Points on a hilly landscape, in no order, each with its height.
A ball rolls from a point to whichever of its 2 nearest points has the largest drop for the distance, and stops where none of them is lower. Distance is the straight distance between rows; heights are no part of it.
sur: [182  95 154 119 179 130 136 162  81 119 154 103 171 130 131 126 145 142
 152  72 110 147 103 145 178 166 127  65 170 124 150 187 126  86  99  81
 157  94 128 145 149  75]  height 276
gela: [127 136  81 166 107 133 160 182 124 121 127 139 119  83 148 141 117  90
 119 122 148 132 115 145 144 122 138  76 119  95 173  94  96 135 132  97
 155  83  63 174 102 146]  height 401
suvof: [131  81 126  93 108 128 107  91 151  96  78 131 177  90 119 103 157  85
 149 110 163  58  92 184 138 147  53 119 162 175  94 125 142 120 126 111
  72 180 150  94  94 112]  height 103
pemi: [145  89  88 141 143 136 154 172 133 135 150 141 139  80 100 131 155 129
 143 104 108 144 152 160 142 161  85  90 127 136 122 146 130 114 149 101
 127 104  91 113 128 142]  height 626
duzok: [120  76 183 103  85 114 160 132 122 139  76 154 109 129 142 169 106 138
  53 111  99 145 180 125 109  81 120  89  66 195 107 117 128 135 166 152
 130 177 173 158 136 136]  height 232
mur: [107 161  99  92 155  57 139  95 170 107 105 156 133 162 100 102 127 105
 158 160  70 141 121 135  53 122 149 148 159 157 143 139 139 120  92 180
 125 157 155 127 141 154]  height 559
vites: [141 104 140 177 179 137 129 131 121 181 138  83 128 125  97 151 130 103
 133 177 118 111 162 133  86 149  92 174 104 129  73 173 117 169 130 184
 158  98 156  57 144 133]  height 89
korel: [107 154 165 116 148 133 120 121 104 134 175  57 115 166  98 130 139 166
 107 108  91 143 107 108 105 161 108 167 102  96 112 113 146 140 107 168
 156 121 117  88 132 164]  height 292
Vam: [126 164 127 114 138 115  70  50  94 128 119 125  94 130 173 170  89 168
 138 147 187 151 128 124 127  74 138 121 112 207 103 153 202 102 126  94
 106 111 127  89 141 110]  height 662
rela: [126 161 146 148 139 122 112 141 115 132 167 109 146 172  80 107 178 145
 148 147  84 115 124 191 132 142  79 134 143 121 145 116 170 124  98 138
 183 122 105 117 162 164]  height 433
beguk: [ 89 137 153  98 130 118 137 144 132  99 111 115 173 126 130  82 146 128
 152 111 165  98  81 131 116 194  73 175 150 100 112 138 155 140 164 135
 133 146  96  65 103  92]  height 108
Baz: [104 166  77 195 189 119 119 125 136 150 136 144 115 107 168 126 111  93
 151 147 125  93 121 115 116 132 129 155 115 132 113 112 124 155 127 164
 103 104 156 139 130 185]  height 158
mavaz: [146 160 152 105 127  62 102 101 101 105 184 117 158 184  83 100 147 150
 147 151  74  97 114 191 108 124 137 110 157 162 152 145 195 137  56 114
 176 149 116 113 179 147]  height 416
luv: [144 176  77 145 118 163 111 143 137 108 132 160 128 116 123 118 135  95
 133 142  63 100 155 124 157 103 127 142 170  93 158 100  55 130 152 142
 134 119 108 212 147 122]  height 441
lufe: [159 105 161 109  66 125 147 168 144 122  87 113 144 119 105 136 124 114
 117 147 174 123 124 136 124 148 149 117 155 124 138 182  86 127 161 102
 129 180 119 122  95  70]  height 264
midul: [106 127 193  80 103  89 160  85 130 115 113 129 140 165 111 133 130 166
  96 131  89 142 116 150 101 115  77 148 117 192  76 167 175 133 126 172
 138 152 133  66 162 138]  height 687
fasar: [ 79 134  80 107 114  87 154 113 190 103 109 178 142 101  88  99 132  87
 153 109 110 119  89 127 168 150 112 191 137 119 146 106 107 102 142 119
  62 188 158 127 115 180]  height 377
Rit: [179 157 131 101 147 108  98  77 117 127 124 149 126 149 126 153 143 130
 181 175 115 115 139 163  98 108 142  90 189 154 121 156 161 136 106 117
 116 123 162 126 127 118]  height 527
Fov: [124 147  91 132 156 133 142 117 171 132 117 166 143  83 130  87 147  94
 155 130 111 108  95 159 152 151  99 179 142  95 162 135  96 117 157 122
 102 152 134 125 135 149]  height 390
Nuf: [130 115 139 139 144  56 160 128 152 124  64 106 165 133 116 140 155  67
 128 179 130  63 127 200  85 116 108  90 141 179 105 151 132 144  96 172
 192 129 131 138 115 105]  height 747
duk: [148 157 118 122 130 119 112  77 125 136 172 170 104 138 123 141 103 159
 142 173 136 155 142 143 122 111 173 125 146 162 130 136 145 139 145 111
 106 149 149 114 138 147]  height 538
zelip: [149 136 148  77 123  89 149 106  88 124 121 120 125 169 129 143  96 190
  71 102 134 172 154 117 114 130 126 117 128 141  97 170 150 152 146 114
 140 155 118 125 142  91]  height 701
Pofim: [155 130 154 111 107 101  98 122 106 109 126 131 125  96  94 142 131  72
 196 128 146 145  77  73 156 155 158 148 130 161 139 137 159 106  90 112
  84 124 161  57 114 113]  height 389
pofa: [173 138 158 115 143 104 157 113  78 152 170 107 144 168 121 123  82 202
  62 109 135 148 153 155 123 188 117  79 143 125 111 155 155 201 153 107
 181 163 113 164 130 152]  height 709
Mip: [108 107 152 102 150 143 103  95 156 119  66 113 190 116 156  72 165 123
 172 104 170  69 102 142 142 154  63 162 173 118  88 118 132 124 138 153
  89 122 139  98 106  80]  height 64
tamul: [120  78 102 147 116 153 114 142 139 126 149 101  97 125  92 139 147 123
 146 127 197 118 120  61 125 141 146 136 133 112  76 119 146 138 128 111
  73 119 141  72 110 129]  height 334
ropid: [119 113 167  80 120 121 113 108  76  81 133 106 145 166 108 145 142 151
 134 117 126 124  89 113 103  93 139 120 113 137 130 125 159 104  95 139
 142 137 153 104 143 107]  height 369
Ser: [200  98 148 110 130 149 138 171  77 107 124 182 172 149 133 131 117 115
 138  94  89 140 114 136 139 128 121  36 176 136 160 179 106 112 133  67
 139 143 146 172 139  93]  height 253
Goz: [110  73 158 138  86  74 142 129 140 112 122 169 107 138 112 188 109 119
  95 134 134 139 173 132 126  84 128  95 112 206 100 158 165 120 143 111
  75 153 178 124 131 155]  height 258
sati: [113  82 139 147 163  72 147  67 184 123 123 104 143 112 121 131 154 122
 137  98 148  87  77 144 209 134 146 137 121 138 126 135 148  94  68 122
  73 124 186 151 145 152]  height 604
dunef: [113  91 166 188 139 143 159 110 192 171  99 111 128 127 140 105 158 171
 126 135 143  79 125 176 128 115 145 126 115 100 126 148 139 119 119 162
  86 141 159 155 116 176]  height 593
dup: [119 168  89 159  94 115  91 122 130 137 116 159 144  73 111 133 109  79
 128 117 148  81 119 148 165 214  69 156 110 123  91  60 121 168 170 106
 144 136 125 115 112 184]  height 274
venaz: [106 136  57 196 152 158  92 143 132 143 145 134 115  84 207 107 103 113
 129 108 143 115 134  97 126 132 117 107 121  99 102  69 123 159 129 128
 108  74 124 184 129 157]  height 191
teban: [102 140 111 118 110 146  87 113 131 123  84 219 145 165 145 133 132 124
 142 137  96 138 205 170 114  56 116  77 185 171 181 130 126 114 162 155
 114 153 115 169 151 122]  height 496
niv: [131 127 134 115 160 201 117 123 125 118 129 168 148 108 193  94 129 112
 193 148 154 116  66 125 126 106 140 159 160 110 138 153 109  87 163 112
 100  99 100  87 125  78]  height 180
kude: [ 72 157  85 178 144 130 117 126 146 126 147 105 109 110 122 133 130  88
 151 168 163 139 143  83 154 132 154 192 129 143 130 156 118 127 155 133
 167  48  82 110 110  97]  height 228
zaniz: [ 98 176  93 124 120 134  84 115 132 121 105 176  97 156 164 138 117 128
 146 161  86 139 201 129  99  21 134 135 154 165 161 102  86 102 135 153
 148 127 115 192 165  96]  height 484
zumi: [ 90 137 159 155  95 133 112 185 128 139  68  78 156 183 123 125 124 128
 134 115 150 133 191  89 109 154 131 138 184 125 124 148 139 186 152 152
 199 125  93 171  98  66]  height 114
moto: [118 153  91 121 170 147 163 131 111 139 173 178 126  99 202  80  92 125
 112 142 136 144  64 101  74 109 154 133  96 116 107 110 120 142 140 109
  85 147 132 130 113 132]  height 312
fipe: [119 193 146  88 130  81 161  82 134 130 141 174 101 170 135 135  75 119
 112 160  88 182 100 124  85 119 174 139 137 128 137 149 128 135 117 163
 118 156 159 123 144 171]  height 550
befo: [147 126 106 142 118 119 104  96 127 135 156 143 142 103  99 139 132 124
 128 109 135  87 130 134 221 186 127 143 158 100 140 143 122 124 149 100
  98 135 203 172 140 170]  height 63
Tid: [168 146  82 142 113 149 127 135 136 152 124 103  74 107 108 170 131 129
 129 151 129 169 181 104 134 123 169 136 124  93 107 126  62 141 125 133
 129 111 130 136 141 127]  height 157
Biti: [130 119  74 167  79 174 116 173 132 144 147 133  80 104 111 152  96 120
 122 149 145 180 178  87 159 134 168 147 133 103 140 149  72 133 172  78
 114 106  85 165 130 127]  height 115
bodok: [122  58 102 179 126 171 145 166 164 139 120  95 118 100 151 124 150 132
 100 142 170 106 144 156 108 115 121  97  77 153 113 135 131 130 152 119
 109  90  75 121  92 112]  height 131
Ronu: [134  92 121  90 115 141 224 171 141 126 127 139 134  88 128  99 108  97
  87 166 167  99 100 105 129 150 114 168  93 138 123 145 100 139 182  92
 121 174  91 118  92  92]  height 266
des: [110 142 130  86 151 101 109  64  80 114 164 107 111 133 177 119 101 196
  92 112 156 151  99 127 106  95  89 131  80 190  88 130 198  93 155  98
 129 120  95  78 166 113]  height 672
mal: [121 113 118 162 113 175 123 203 121  91 164 137 126 109 118 136 147 110
 107  84 110 152  96 110 144 142 110 107  86  96 178  83 132 109 125 131
 151  73  88 133  99 184]  height 382
Bugi: [112  90 180 136 156  74 185 139 182 141  85  77 165 136  97 151 182 116
 120 147 140  73 124 161 134 124 121 137 104 150  95 158 157 144  82 172
 153 176 145 119 120 115]  height 741
nivup: [106 144 135 118 123 120 145 158 158 101 122 129  98 143 116 143 126 119
 141 125 117 148  81 116  93  87 181 125 117  87 174 112 115 102  85 156
 165 108  86 118 120 128]  height 347
soduk: [162 167  91 127 166 103 101  74  97 120 189 127  71 110 175 137 122 163
 112 130 122 185  92 124 133 118 169 100 116 117 147 135 141  99 105  97
 117  74  93 113 148 139]  height 278
fepor: [141  96  92 150 155  81 185 123 164 152 110  80 144  91 111 109 130 140
  70  87 162 109 119 142 145 183 142 105  99  84 144 126 145 174 130 107
 148 163 143 179  99 164]  height 731
funip: [134 150 130 148 155  82 137  71 128 136  79 105 144 117 148 165 126  96
 119 164 115  77 141 180 107 103  91 125 136 204  97 131 135 115  81 165
 184  63  98 123 142 107]  height 754
nobat: [135 142 103  84 122  93 118 126 122  88 144 145 115 124  66 126 142  44
 192 137 122 126  88  53 130 134 175 188 139 126 184 110 132 115  84 107
 110 137 142  64  96 126]  height 371
nuv: [115 147  96 117 165 134  97  89 109 124 160  85  73 123 166 117 143 190
 107 113 135 173 145 102 132 109 123 121  92  94 115 109 119 104 114 114
 100  83 109 127 147 126]  height 251
mazo: [ 76 104 167 170 110 129 115 155 144 137  88  91 141 171 147 137 133 159
  96 119 132 121 175 119 112 104 121 109 141 137 132 120 151 133 132 157
 173  85 121 179 122 121]  height 61
zep: [109 127  97 173 171 112 114  84 171 140 114 106 133 112 153 137 145 132
 153  99 131 138 117 144 159 138 113 103 153 136 133 135 171 109  69 154
  93  79 154 137 131 150]  height 610
kiz: [145 109 177 148  73  95 122 128 115 125 114 108 106 132  97 166 117 137
 126 134 172 143 145 130 147 142 133 101 135 186  78 173 170 128 144  97
 108 153 151 123 124 107]  height 286
luz: [112 133 131  97 127 144 143 141 131  84 136 129 149  99 147  86 138 113
 155 115 178 117  39 133 124 134 127 177 132  95 134 135 112  96 133 120
 114 118  97  62 105  90]  height 147
movo: [143 171 121 133  95 139 149 172 136 131 115 182 136 107 127 142  90  45
 144 166  62  93  99 163 158 129 142 133 147  92 177 102  79 133 125 147
 160 125 140 167 108 138]  height 429
Vese: [135 136 137 107 128  84 113  95  86 107 163 119 156 209  61 145 130 170
 131 155 103 106 158 140 146 124 129 110 184 161 145 137 160 144  95 120
 174 164 103 166 144 124]  height 400
sor: [155  82 170 126 166 111 173 179 122 122 132  88 169 135 126 148 152 122
 122  84 132 125 131 116 184 131 154  92 139  93 165 188 102 116 107 114
 181  84 111 165 127  60]  height 298
Vomut: [143 151  95 121 140 108 120  92 112 141 173 102 114 152 102  82 104 186
  69 103 137 158 177 154 120 168 116 123 161 109 107 105 162 207 189 130
 136 149  66 163 136 148]  height 718
Kan: [ 88 142 105 116 206  96 184 132 168 126 128 163 130 136 160  78 139 109
 164 149  62 155 104 149  69 123 136 174 135 112 169 162 140  92 117 172
 134 136 105 123 118 126]  height 569
nisep: [134 147 179 119 121 112  99  99  81 105 137 101 133 191 114 158 147 149
 142 137 115 129 128 123 160 109 148 114 158 137 162 145 148 101  85 109
 152 113 129 161 154  96]  height 384
Sogi: [103 187  73  99 153 106 155 120 116 102 123 182 105 112 180 110  53 140
 106  99 132 182  70  98  64 119 154 113 121 109 122 104 131 123 117 110
 114 128 115 124 118 107]  height 327
bul: [ 93 117 151 122  99 174 151 187 148 115 126 149 112 140 122 158 130 103
 109  86  98 136  98 117 118 101 125 122  54 107 158  41  93  97  89 166
 158 121 100 119 109 168]  height 365
nif: [133 124 183 137 112 136 133 173 127 109 112 141 146 144 121 108 130 128
 173 129 157 146 112 167 135 141 133 109 205 121 181 189 148 107 132 107
 128 137  98 120 111  82]  height 235
Fir: [122  76 141 183 105 188 103 144 141 117 134 140  98 127 165 140 150 143
 110 149 147 105 154 144 125  69 138 101  72 143 138 118 124 107 141 117
  87 104 120 135 135 159]  height 90
Kasas: [ 80 128 112 187 148 112 167  99 200 167 126 122 113 113 135  93 172 159
 127 150 118 108 121 165 139 112 134 179 100 104 141 113 123  96 138 156
  98 134 103 147 115 194]  height 587
ros: [121 162 100  55 137 107  80  97  86 108 103 115  98 140 143 162 120 156
 122  83 155 158 105  92 127  88 178  99 106 113 156  66 112  78  63 105
 144 161 161 148 147 106]  height 321
vepot: [163 170  76 101  96 166 119 127 109 147 143 119  73  59 139 108 122 164
 108 134 129 140 166 120 134 166  98 175  95  94  57  55  62 146 169 134
 126 112  84 113 143 132]  height 206
puni: [155 151 190  95 134 172 108 143  62 118 128 145 158 186 139 140  83 133
 109 119 112 126 125  85 102 132 101 107 139 137 118 140 100 155 141 137
 154 146 149 119 128  86]  height 201
fisi: [ 79 127  78 142 134 168 110 161 122 132 100 120 130 146 192 135 132 104
 141 145  99 150 192  75  97  64 145 121 142 123 159 139  74 122 144 125
 150 116  91 206 140  66]  height 469
tet: [ 56 138 110 154 164 119 164 156 192 135 143 121 122 139 117  73 162 121
 149 156 108 138 119 143  85  96 115 188 105 103 154 135 142 112 133 167
 101 146 100  99 101 161]  height 579
liba: [127  86 121 160 125  85 169 164 148 112 100  72 154 105 129 159 154 105
 117  95 169 117 124 156 173 125 146  80 122 140 147 166 103 100 113 115
 182  86  80 145 105  74]  height 297
gom: [124 155 191  75  86  88 125  75 131 113  94 139 131 168 112 121 116 176
 112 135 133 146 150 149 108 135 117 157 164 166 101 154 135 133 120 151
 140 159 119 131 153 111]  height 694
sarar: [ 71 117 109 188 107 126  98 178 141 128 129 118 124 127  87 142 119  85
 168 149 144 147 190  65 134 144 100 163 148 171  95 157 145 139 145 150
 138  79 108  99 125 117]  height 176
fimo: [165 127 200 140 194 111 146 105 125 179 140  87 145 146 119 142 141 137
 143 175  77 143 129 143 112 151 130 144 122 127 105 195 118 144 112 187
 129 126 183  82 160 138]  height 135
Gekon: [155 155 125 117 142 179 104 130  84 150 173 120 113  72 170 117 107 156
  98  93 108 157 117 112 152 175  81 164 101  93  81 108 100 153 164 153
 164  62  94 102 155 103]  height 161
Gito: [121 110 186  76 111 114 148  88  97  99 164 107 125 147 149 125 121 199
  85 129  94 174  96 160 109  95 110 113  58 193 103 158 189  93 137 127
 144 137 101  76 171 142]  height 680
tere: [146  98 135  98 126 144 226 151 118 121 139 117 141  89 155 102 120 133
  59 164 170 110  78 145 117 110 150 119  56 121 122 128  80 117 140  78
 161 138  71 150 101  76]  height 239
Dov: [174 111 197 108  80  81 128 102 125 138 119 117 134 103 111 108 130  87
 205 149 150 125 127  93 202 178 186 177 148 143 148 133 130 111  90 129
  68 154 172  76 136 107]  height 405
Zav: [107 143 105  93 116 129 104 109 109  96 147 111 105 126  90 118 112 130
 136 115 162 137  85  47 148 148 136 161 126  97 114 104 141 131 138 107
  72 165 150  94 105 150]  height 353
vosu: [102  89 162 106 106 158 112 124 129 142  82 153 101 134 151 145 109 162
  83  74 145 142 161 106 112 111  99 102  68 165  74 104 144 134 148 163
 101 162 187 107 135 152]  height 210
nav: [160  87 109 102 116 132 156 145 115 106 118 152 141  92 131 156 149  94
 112 101 118 141 131 147 121 132 119  53 120 188 109 139 109 111 139  76
  97 150 113 109 115  92]  height 636
gekan: [112  77 121 148 139 157 148 157 136 144 132  96  91 112 148 150 138 127
  54 110 118 141 143  85  88  95 125 102  35 149  72  78 123 144 124 146
 149  89 123 128 133 153]  height 148
razis: [174 177 149  98  94 130  69  98  86 139 132 189 122 164 137 156  81 113
 154 136 104 150 145 115  80 114 172  78 193 137 155 116 142 134  98 134
 135 132 175 130 133 100]  height 517
Vadud: [108 148 129  71  91 112  68 110  91  82 150 158 102 134  92 168 129 128
 174  98 121 134 100  64 140  79 199 124 118 150 190  94 154  71  73  86
 121 138 162 122 125 107]  height 338
Lonu: [162 125 162 160 127 174 126 153 156 154 146 112 160 128  89  99 200 128
 195 158 100 121 150 192 176 170  89 168 163  67 169 167 117 132 108 129
 113 170 157 101 148 129]  height 418
fiv: [104 153 118 135 157 126 154 156 143 129 176  89 100 123  94 139 153 123
 119 128 110 161  96 130  86 109 135 166  74  94 146 102 118 129 102 169
 182  95  61  86 120 157]  height 322
bezil: [125  69 162 136 114 146 129 181 105 133 111 109  98 155 139 181 118 161
  74  97 115 166 179  73  87  92 123  74  77 152  92 122 161 142 110 133
 140 110 158 107 126 130]  height 181
Tibeg: [117 115 123 147 113 192 131 159 114 149 103 123 131  86 182 111 100 137
  69  67 124 144 167  86 129 178 109 121 108 106  87 101 111 152 163 161
 170  64 106 135 134  58]  height 112
Guzu: [138 164 151 138 167 106 131 137 132 175 107 113 148 164 120 127 127 124
 142 148  73 125 168 131  62 163 110 130 163 135  82 142 138 190 102 189
 155 137 179 128 136 153]  height 174
bivan: [155 131  93 122 122 144  88  70  80 138 134 143 114 109 175 168  98 141
 119 114 165 145 149 162 166 108 118  90 104 214 109 142 159  97 149  63
 112  92 128 120 159 101]  height 653
tugol: [134  62 178 172 119 121 135 122 169 128 120 119 144 135 126 123 177 144
 157 127 126 101 121 172 192 113 151 123 141 114 164 169 147  88  75 138
  68 143 190 173 116 157]  height 599
leku: [179 144 124 143 107 155  94 117 133 148 137  74 109 144  72 140 143 115
 154 168 136 130 175 111 162 161 181 159 150  70 160 116  86 157 115 123
 120 155 154 153 121 155]  height 192
lif: [ 97 115 138 177 111 177 141 174 123 169 105 147 135 105 183 108 101 118
 102 124 154 144 151 103  79 158 107 141 130 140 100 147 148 174 195 146
 147  92  98 100 117  96]  height 50
bem: [173 160 125  80  75 154  58 117 129 119 118 229 101 158 127 149 111 123
 173 134 111 148 162 184 113  95 152  82 185 141 182 114 132  99 136 138
 110 139 155 137 168 115]  height 507
loz: [143 124  62 166  77 189  72 122 144 145 134 133  87  90 147 147 137 131
 149 123 144 152 187  91 200 142 133 141 181  94 123 143  73 131 182 112
  72  97 117 177 138 128]  height 132
Tifi: [150 124 125 131 137 122 155 128 141 156 155 160 118 132 109 142 103 137
 104  88  83 142 155 116 184 156 122 123 129 107 150 111 110 155 135 136
 113 144 194 190 141 202]  height 94
ruvep: [145 120 178 127 121 147  97  77 100 114 122 180 164 184 156  98 125 178
  99 129 122  70 143 208 114  66 127  66 139 139 160 119 151 120 151 121
 133 158 135 187 158 156]  height 111
rik: [148 117  81 117 155  94 145  99 142 134 148  73 108 118  97  98 144 193
  70  86 136 139 165 120 128 156 107  86 119 113  99 127 163 170 123 112
 112 142 130 151 118 151]  height 726
Nade: [134 122 156 130 130 193 116 184 108  86 118 195 146 138 178  95 132 115
 181 135 135 133  79 156  91 107 118  93 163 121 182 173 134  87 142 115
 108 103 117  90 106  78]  height 208
vuvut: [137 153 174  99 128 133 105  84 129 133 149  96 151 168  96  89 126 154
 164 151 136 114  86 143 114 159 172 187 166  69 139  97 122 138  87 151
 107 188 152 109 125 158]  height 243
kod: [147 139 160 111 117 158  92  91 142 142 104 207 112 183 132 121 116 143
 122 140 101  99 138 189  81  43 141  84 136 135 148  63 116 122 134 166
 130 187 144 166 156 171]  height 82
Vugen: [119 196 109  90 118 109  92  93  86 124 123 143  80 134 183 161  83 162
 120 118 154 177  76 104 113 110 174 113 107 119 145 106 144  86 109 107
 154 107 143 119 155 112]  height 304
Bido: [163  88 108  98 109 171  90 137  71  94 136 141 118 101 153 160 127 114
 112  86 148 153 113 146 151 101 112  56  84 201 108 102 141  87 147  64
 127 108 134 105 148 109]  height 644
Punup: [124 139  65  84 145  95 162 102 163  96 131 133 119 114  73 115 131 123
 133 134 135 122  91  82 163 134 150 169 117 102 106  97 112 119 119  99
  82 200 163 127  95 159]  height 366
Med: [131 137 117 138  93 164  80 117 146 130 111 160 120 127 140 155 144 115
 144 155 119  85 139 156  97  47 154 103 135 136 125  77 105 122 142 118
 106 137 138 149 120 166]  height 48
biraf: [145 199  61 125 132 127 104 130 110 133 141 137 111  63 142 120  98 117
 151 131 150 119 107 122 153 182  85 181 134 102  71  57  91 165 169 117
 115 112 107  88 122 144]  height 242
Petu: [ 97 123 117 165 141  95 142 122 153 136 116  65 138 115 114 134 149  90
 147 154 181 100 136 140 155 121 116 150 137 148 132 148 112 122 136 130
 182  65  58 120 105  77]  height 267
gek: [112 145 197 115 102 119 129 126 108 144 202  88 143 163  84 120 118 159
 150 119 115 133  93 116 184 184 140 202 124  65 156 115 159 128  94 155
 137 152 155  96 138 172]  height 265
kam: [124 148 170 120  80 132  86 156  98 129  78 106 169 166 132 153  93  97
 134 125 145 137 169  55 104 156 111 138 177 138 104 139  95 170 150 141
 159 134 127 134 127  40]  height 162
faza: [112  60 121 130 152 131 193 171 154 163 135 114 114 112 119 128 126 120
  63 127 134 117 120  85  51 137 106 132  40 144  73 127 144 162 137 160
 150 107 124  78  97 150]  height 110
tabe: [148  90 148 179 105 124 114 116 142 145 132  85 114 124 117 152 112 120
 125 144 199 122 131 133 130 147 178 112 139 113 119 169 139 143 137 112
  93 131 157 120 106 153]  height 311
Tefe: [143 157 159 145 111 124  96  88 113 165 150  67 124 144  80  96 113 131
 174 154 166 107 123 118 145 165 215 193 128  56 178  88 150 139  81 114
 109 169 154 133 119 185]  height 220
dodok: [128 113 124 134 142  57 194 165 173 150  98 101 160 129  79 141 164 103
 112 110 109 112 141 157 124 158 109 120 114 110 143 140 139 149 105 126
 145 180 157 136 111 142]  height 736
meb: [ 82 131 134 179  79 157 128 196 131 127  86 148 110 112 144 154  85  89
 125 106 138 193 152  71 128 168 120 151 139 148 133 147 136 157 186 143
 136  62 102 120 110 111]  height 116
kat: [129 144  87 115 126 114 200 130 141 145 137 153 118 110 157  90  68 136
  84 156 169 128 103 103 108 131 158 143 101 121 109 123 104 146 157  85
  99 177 102 168  99 143]  height 291
Kopuz: [132  68 133 141 149 143 142 140 125 175 126 107 113 114  97 124 149 131
  87 163 119 100 148 121  95 138  83 177  64 137  52 134 123 168 168 174
 129 122 148  81 127 178]  height 133
zabog: [128 161  91 138 146  90 113 112 149 127 115 157 130 120 130 156 123  87
 129 106  67 108 124 119 135 138 131  93 131 129 116  78 119 136 116 155
 109 132 185 173 135 191]  height 123
noke: [142 134  94 160 107 127 191 189 173 137 102 137 132  63 131 135 117  42
 123 153 129  98  92 163 143 127 133 128  96  91 172 107  68 133 136 127
 172 134 125 157  94 143]  height 417
Met: [124  87  62 151 159 129 143 138 183 142 122 100 114 109 110 125 175 140
 159 100 124 143 177 128 136 133  72 110 152 141 105 149 174 125  88 139
  81 112 143 114 109 142]  height 617
rogar: [148 144  87 122 118 178  84 106 114 125 160 160 114  96 119 125 123 139
 155 124 125 116 128 103 212 159 121 136 153 114 122 114 108 126 167  82
  78 106 152 137 136 136]  height 95
pela: [155 146 135 101 158 135 126 157  80 116 146 174 174 177 141 100  98 130
 116 109 100 114 116 125 123 143  97  77 166 150 130 151 128 144 162  92
 152 124 101 144 132 105]  height 230
zozer: [ 95 103 159 184 152 119  99 109 141 139 118  94 138 165 134 114 146 168
  91  95  87  87 165 141 160 124  89 125 138 131 132 113 144 140 103 170
 153  88 151 200 140 161]  height 98
lapiz: [139 127 184 147 152 142  85  87 114 100 105 127 174 182 160 105 143 182
 117 112  97  76 146 187 153 105  81  95 181 129 137 120 153 115 122 151
 155 117 154 187 168 137]  height 126
vulab: [110 102 125 102 112 156 173 168 117  99 141 138 129  93 168 147 105 104
  94 129 166 145  90  95 106  92 148 123  43 140 135  94  97  96 122  92
 134 130  85 112  90  73]  height 209
bino: [101 136 154  80 123 100 109 104  89  85 164 121 152 158  86 128 146  94
 159 134 122  82  65  63 138  89 178 158 111 130 157  90 138  95  64 118
 138 136 148 104 123 119]  height 354
sena: [101 100 106 130 126 173 159 184 149 128 115  96 114 108 143 122 176 130
 108 110 163 165 138 123  87  98 139 109  76 110 127  93 117 111 130 115
 130 108  66 104  99  83]  height 171
Pomo: [101 118 113 161 142 191  78 130 117 135 138 105  96 115 186 123 118 158
 119  80 165 139 121  73 120 127 128 118 101  79  84  80 140 132 115 141
 110  61 142 111 138 149]  height 221
Nom: [162 152 178 150 128 120 117 121 116 168 163 132 160 147  70 112 175 108
 176 177  62 122 154 184 141 160 113 170 139  90 166 132 128 159  83 145
 149 167 163 121 163 167]  height 432
gamu: [128 130 115 135 149 124 148 141 158 133 158 150 154 121  94  70 165 162
 161 138 109 132 123 182 136 161 105 178 159  82 168 187 143 109 161 106
 101 178 136 119 134 147]  height 403
fogi: [160 146  80 105 169 147 133 134 116 132 107 138 139 134 157 112 121 110
 150 149  85 132 182 112 114  93 122 129 167 107 127 139  54 159 150 123
 144 128 110 190 152  64]  height 454
rizu: [150  93 108  85 109 136 194 179 144 113 110 137 155  98  78 126 143 114
 112 157 153 100 121 139 161 150 112 139 142 119 146 167  54 116 175  80
 116 195  88 123 103 115]  height 287

For each start below, name the point where the ball stops.
Bugi | Biti
ropid | befo
Sogi | befo
moto | Med
Nom | faza
tabe | faza
Pofim | befo
pemi | Biti
fogi | Biti
sor | mazo
Dov | befo

Call two points neighbours if one is among the 2 nearest of the other. Go from one point of each pair to the other, from neighbour to neighbour, staying as low as possible. Name the highest point that can't be avoided.
Mip / lif | sor
Med / mazo | lapiz
befo / Biti | loz
Med / Mip | rizu
vites / faza | Kopuz
